Each row is a point on a tangle of strands that fork and nearly touch. The rows are in no order.
In the rows, zero is written as 128.
Two points are linked if the straight distance between their rows is under 95.1. Some points are linked to none.
<375>: [ 71 129 120 114 164 123 178  74 116 115 161  96 156 127 118  75 113 125
 125  78]
<1113>: [135 126  99  71 148 160  71 143  72 132  56 132  84 157 159 112  96 145
 165 128]
<857>: [124 140 134 170 128 115 190 203 107 136 172 114 163 121 121 162 194 149
 111  51]
<422>: [101 104 138 146  95  92 144 101 140 106 158  92 154 132 118 125  99 106
 131  50]
<28>: [131 123 180 154 108 100 114 150 130 121 185 145 200  82 117 174 124 146
 107 113]
<381>: [167 106 190 188 118 154 148 129 146 114 119 108 105  68  82 129 134 124
 111  99]
<1042>: [154 120 142 128 139  90  74  30 149 149 169 175  84  85 118 123  74  94
 119 137]
<508>: [140 183 105 153 151  88 110 142 161 112 124 113 143 158 150 170 157 131
 104 180]
<1158>: [124 133  70 118 174 126 106  80 132 115  96 119  76 148 171 119 144 120
 101 146]
<1107>: [154 109  98  95 108 105  43 114 125 118 110 157 111 120 175 134  98 143
 145 174]
<594>: [ 92 155 105 125 170 107 138 110 127 123 120  97 172 149 148 109 139 144
 103 148]
<107>: [167 131 101 101 119 119  46  88 131 143 100 170  65 154 161 157  92 131
 142 162]
<371>: [150 130 141 118 137 106  67  45 117 139 137 159  86 128 119 103  82  92
 163 140]
<1146>: [106 104 124 103 136 173 196 154 135 152 118 113 157 127 119  92 117 149
 117 146]
<1053>: [153 124 137 113  99 143 138 214  74 124 173 176 124 131 109 150 164 156
 158 141]
<310>: [118 153 104 106 125 106  71 173 119 117 120  93 158 154 150 136 147 165
 123 198]
<1133>: [170 124 108  83 132 169 105 147 108 136  66 154  74 153 158 136  90 154
 174 158]
<323>: [ 62 121 102 105 176 150 140  83 109 123 115  95 155 120 137  64 101 109
 132 114]
<227>: [141 126  79 106 182 134  68  82  93 120  85 122  51 137 171 128 127 123
 134 149]
<808>: [111 122  86 121 143  99  85 104 166 177  99 160 109 109 159 143 129  80
 120 150]
<845>: [165 133  79  86 132 122  76 168 100 119 105 147  88 153 166 174 146 158
 127 200]
<1206>: [123 180 149 155 127  98 157 160 167 108 159  96 175 140 125 180 155 159
  81 123]
<1059>: [137 170 126 149 116 104 129 157 159  97 145  97 161 149 132 167 169 159
  99 188]
<573>: [133 111 135 116 135 132  88  24 120 147 114 144  68 117 115 116  53  47
 162 124]
<1149>: [168  96 160 131  88 112  98 130 128 120 172 190 138  88 108 182 121 134
 122 124]
<1115>: [153 102 105 119  97  80 104 101 152 121 174 151  97 145 147 172 150 135
 112 131]
<82>: [124 149 176 182 116  56 142 120 137 138 143  93 182 108 124 171 117 124
 103  21]
<1157>: [172 107 194 170 111 180 148 123 105 121 123 147  96  99  63 113 111 128
 137  84]
<256>: [104 159 139 142 158 142 189 145 148 146 112  99 138 138 110 103 168 115
 127 127]
<1102>: [115 100 144 145 150 149 176  43 130 102 143 101 120  89  89 106 106  81
 127  87]
<246>: [129 134 137 165 144  73 124  89 161 161 202 140 150  86 128 173 158 130
  76  92]
<384>: [ 95 123 172 146 135 157 184 172 102 150 169 111 192  98  95  91 146 155
 132  80]
<603>: [116 106 109 101 103 185 134 196  89 124 110 119 115 166 129  85 122 175
 163 176]
<238>: [140 137  76  87 183 133  80 102  72 137  43 122  61 142 161 105 125 133
 166 128]
<57>: [149 128 170 142 108 124 103 126 150 112 171 165 154 106 112 149 127 137
 110 144]
<106>: [124 158 150 159 131  98 185 187 121 116 168 101 190 143 123 171 170 155
  99 105]
<199>: [140  99 123 147 116  62 114  86 159 135 189 159 122 113 149 167 138 130
  84 102]
<1109>: [122 123 102 115 163 168 131 160 107 119  80  97 106 148 141  99 148 135
 135 161]
<260>: [107 119 116 121 107 122 183 140 153 119 149 112 142 141 139 123 152 117
 126  80]
<299>: [171 114 127 128  99 142 166 156 108 118 148 152  76 158 122 129 168 141
 145 125]
<15>: [124  95  97 108 108 115  88  89 178 122 124 135 153 100 160 140  99 124
  82 170]
<889>: [ 80 115  97  97 159 137 121 115 143 129  92 114 175 110 147  81  80 125
 126 150]
<724>: [121 130  93 134 130 115 163  97 138  92 131  99  62 156 156 122 166 126
 120 117]
<503>: [116 130 157 136 120 127 130 145  99  92 163 121 151 140 110 105 151 163
 148 152]
<134>: [100 129 138 124 136 137 124  95 141 128 113 145 130 123 119  83  96  73
 165 103]
<99>: [150 101 165 132 125 183 147  90  91 108 140 133  98 100  94  91  99 121
 151 100]
<632>: [106 112 156 154  96 160 195 185 112 139 144  72 147 141 108 125 151 167
 128 104]
<586>: [ 91 165 129 132 146 142 182 179 131 139 122  79 174 176 111 102 154 161
 125 129]
<946>: [ 94 145 110  91 113 118 140 186 112 132 154 147 195 126 141 146 134 138
 122 159]
<663>: [103 146 172 138 112 122 181 146 133 134 128  82 200 146 116 122 113 142
 109  85]
<316>: [124 148 123 134 122  81 136 150 137 133 170 144 152 131 139 150 167 119
 118 125]
<1038>: [138 175 161 167 162 127 127 127 133 117 140 123 147 122 122 121 171 131
 115 171]
<1097>: [130 105 109 117 135 178 162 126 110 110  87 107  85 145 121  99 124 129
 137 144]
<402>: [125 168 129 167 167 109 108 113 174 134 120 124 122 125 142 143 151 118
 104 175]
<956>: [126 110 127 121 137 156 114  67 138 109 103 120 106 105 119 112  84 112
 121 169]
<570>: [109 112 157 152  96  99 156 132 162 120 127 122 154 132 113 135 135  96
 116  51]
<210>: [165 136 152 129 120 144  82 100 121 103 143 152 101 139 118 116 112 146
 139 162]
<418>: [111 118 140 119 117 138 119  55 134 140 110 131 110  98  97 101  59  53
 163 122]
<951>: [100 147 173 158 116  95 153 141 166 135 142 106 199 121 129 148 129 121
  93  62]
<512>: [170 134  99 132 116  94  71 103 154 166 115 164  61 161 151 170 127 125
 129 154]
<272>: [ 79 164 127 126 176 102 162  93 129 128 137  70 178 152 146  99 113 142
 102  85]
<812>: [131 156 155 171 154 127 160 130 133 130 138 112 132 130 109  93 185 111
 142 117]
<602>: [140 132 177 197 121  98 132 127 134 100 149  72 166  99  98 137 120 135
  87  38]
<186>: [121 125 128 128 142 126 209 165 145 149 163 155 182  97 133 143 158 143
 107 115]
<487>: [117 140 146 154 139 101 122  56 186 130 157 116 124  94 120 140 108 107
  80 122]
<127>: [114 100  96 125 114 114 152  66 136 105 133 121  67 146 132 123 121  91
 128  94]
<1231>: [123 119 140 113 135 184 167 132  83 144 108 159  83 148 104  65 119 120
 184 119]
<1161>: [143 141  93 104 145 152  93 167 134 150  77 158 128 115 145 140 131 113
 128 178]
<173>: [154 118  67  82 110 105  62 157 129 140 102 156 111 140 181 173 120 142
 116 181]
<689>: [ 87 119 115 112 120 148 218 160 137 133 154 126 165 118 127 118 142 141
 125 108]
<213>: [122 120  69  86 166 108  57 166  98 119  72 107 115 142 160 115 149 133
 126 149]
<804>: [138 147 134 118  91 105 110 186 131 123 130 151 123 164 124 138 151 104
 164 139]
<1117>: [ 91 155  75 118 203 134 110 103 124 132  88  94 111 120 158 101 162 112
 104 161]
<407>: [118 148 147 152 107 165 176 204 115 159 123 112 165 156 102 112 156 153
 132 131]
<252>: [ 94 142 165 144 131 156 152  99 155 129 100 109 144 116  92  97 106  94
 144 106]
<1183>: [177 107 145 142  95 153 166 193  85 121 167 160  96 118 100 157 159 158
 138 109]
<677>: [ 84 126  98  89 111 132 139 207 134 129 118 120 161 154 147 115 134 143
 135 155]
<513>: [108 121  52  96 170  91  35 135 118 151  66  99  81 127 181 141 156 119
 116 141]
<1213>: [136 127  96 126 155  97 123 113 119 119 141 119  81 159 157 114 156 120
 130 127]
<505>: [ 80 123 112  94 141 115 120 128 147 135 123 130 217 122 153 114  80 129
 116 138]
<986>: [143 147 180 205 125 147 157 188  97 134 156 114 201  82  93 156 158 151
 126 109]
<1134>: [159 131 159 180 113 134 162 194  92 123 166 113 153  89  97 175 182 152
 125  84]
<21>: [169 132 111 104 102 134 109  70 138 143 103 175  46 139 138 132  81  88
 163 108]
<277>: [ 96 122 164 154  98 145 216 167 121 134 135  61 194 134 118 117 128 178
 108  78]
<773>: [ 92 126  96 125 125 120 134 136 153 134  85  99 128 165 140 113 133  95
 134 119]
<1093>: [169 114 153 110  89 151 125 145 131  98 121 160 101 125 130 132 110 155
 135 169]
<405>: [129 146 136 100 105 147 104 157 114 147  96 164 118 151 116 119 124  92
 179 143]
<1204>: [ 97 164 108 117 145 104 102 167 144 122 114  81 189 172 151 118 151 135
 107 164]
<977>: [125 107  85 111 127 115 108  76 146 136  96 139  65 144 137 130 100  79
 156 116]
<388>: [138 117 136 154 126  99 109  49 161 147 162 144 116  86 101 120 113  93
 111 115]
<68>: [130  95 166 144 119 147 158  66 144 113 146 111 125  56  77 112  87 101
 120  72]
<519>: [ 78 119 137 101 108 108 141 155 130 140 159 146 231 125 145 137 116 147
 114 128]
<444>: [123 104 164 137 115 130 172 105 139 131 148 132 184  72  77 113  93 107
 100  61]
<897>: [115 149 139 162 136  88 123  89 197 157 146 122 142 112 133 164 138 105
 100 160]
<426>: [114 123 174 116  97 116 134 174 117 121 174 147 236 111 110 158 121 151
 124 131]
<85>: [ 84 114 104 106 117 152 140 191 100 131 113  80 155 176 111  87 126 153
 148 168]
<406>: [ 93 119 147 143 124 158 172  69 155 114 104  89 116 114  93 117 100  62
 122 114]
<560>: [145 127 159 173 141 109 165 116 156 134 189 139 141  68 126 175 174 143
  75  98]
<947>: [180  99 163 143  83 107  75 113 126 124 157 188 100 108 116 150 119 113
 143  99]
<275>: [160 119 174 197 117 116 143 132 144 103 129  82 122  92  89 142 151 133
 104  58]
<1217>: [165 122 131 103 103 193 125 131 106 118  99 162  85 165 136 126  83 161
 147 167]
<348>: [139 109 161 141 138 173 120  74 124 100 132 119 121  94  98  88 102 130
 132 139]
<403>: [110 144 124  96  94 141 166 220  89 136 166 156 155 141 112 151 154 147
 137 149]
<820>: [153 132  93 137 110  82  78 128 154 132 150 161  91 152 152 171 167 132
 128 164]
<1004>: [137 131 147 150  90 108 132 172 124 107 132 130 102 157 109 138 175 124
 139 109]
<992>: [120 104  70  69 153 142  72 175  91 120  51 122  90 135 164 124 106 144
 136 159]
<611>: [134 134  98 116 152 185 146 186 102 142 111 139  92 133 132 111 169 148
 141 186]
<1046>: [159 134 117 114 148 143  80 121  95 104 114 145 103 148 152  95 128 167
 150 179]
<456>: [151 137 145 123 114 171 140 120 103 144  79 167  85 145 112 101 114  97
 187 124]
<20>: [138 117  80  97 133 183 152 209  91 146 134 134 116 168 125 101 147 170
 143 182]
<1081>: [153  99 173 141  72 110  88  90 129 148 137 167  81 131 116 138  96  89
 161  81]
<770>: [180 151 137 118 146 156  94  79 116 179  85 186  65 143 133 167  91 131
 175 134]
<617>: [149 137  92  96 140 123  71 166  93 114 136 141 127 162 159 121 151 170
 141 188]
<78>: [171 129 128  96 142 158  91  51 129 147  84 180  59 136 140 133  57 123
 175 136]
<791>: [122  99  97 102 143 132 111  59 168 110  96 123 132  90 154 119  76 118
 103 154]

A fork is a point with three links, a tip a point with one. Leave the first point through the second and follow the links. Name the first fork or tip that comes.
<560>; <246>: <617>
<15>; <791>: <951>
<845>; <173>: <560>
<1042>; <371>: <444>
<456>; <405>: <946>

Follow the links from the first point to the second, and from the first to the third. Name the last point that the two ways share.
<213>; <947>; <1053>: <519>
<418>; <791>; <1206>: <402>
<857>; <1146>; <381>: <951>
<897>; <275>; <186>: <951>
<1217>; <107>; <1109>: <617>
<227>; <560>; <519>: <617>
<106>; <632>; <371>: <402>
<1081>; <1109>; <1217>: <519>
<210>; <1183>; <85>: <946>

A fork is a point with three links. Follow the links from the first point to the second and name the forks in between, in order.
<21>; <946>: <1158>, <1113>, <617>, <519>
<388>; <689>: <402>, <951>, <570>
<512>; <238>: <617>, <1113>
<252>; <1059>: <402>
<1133>; <820>: <617>
<947>; <1183>: <519>, <946>
<560>; <1213>: <617>, <1113>, <1158>
<689>; <348>: <570>, <951>
<28>; <992>: <519>, <617>, <1113>
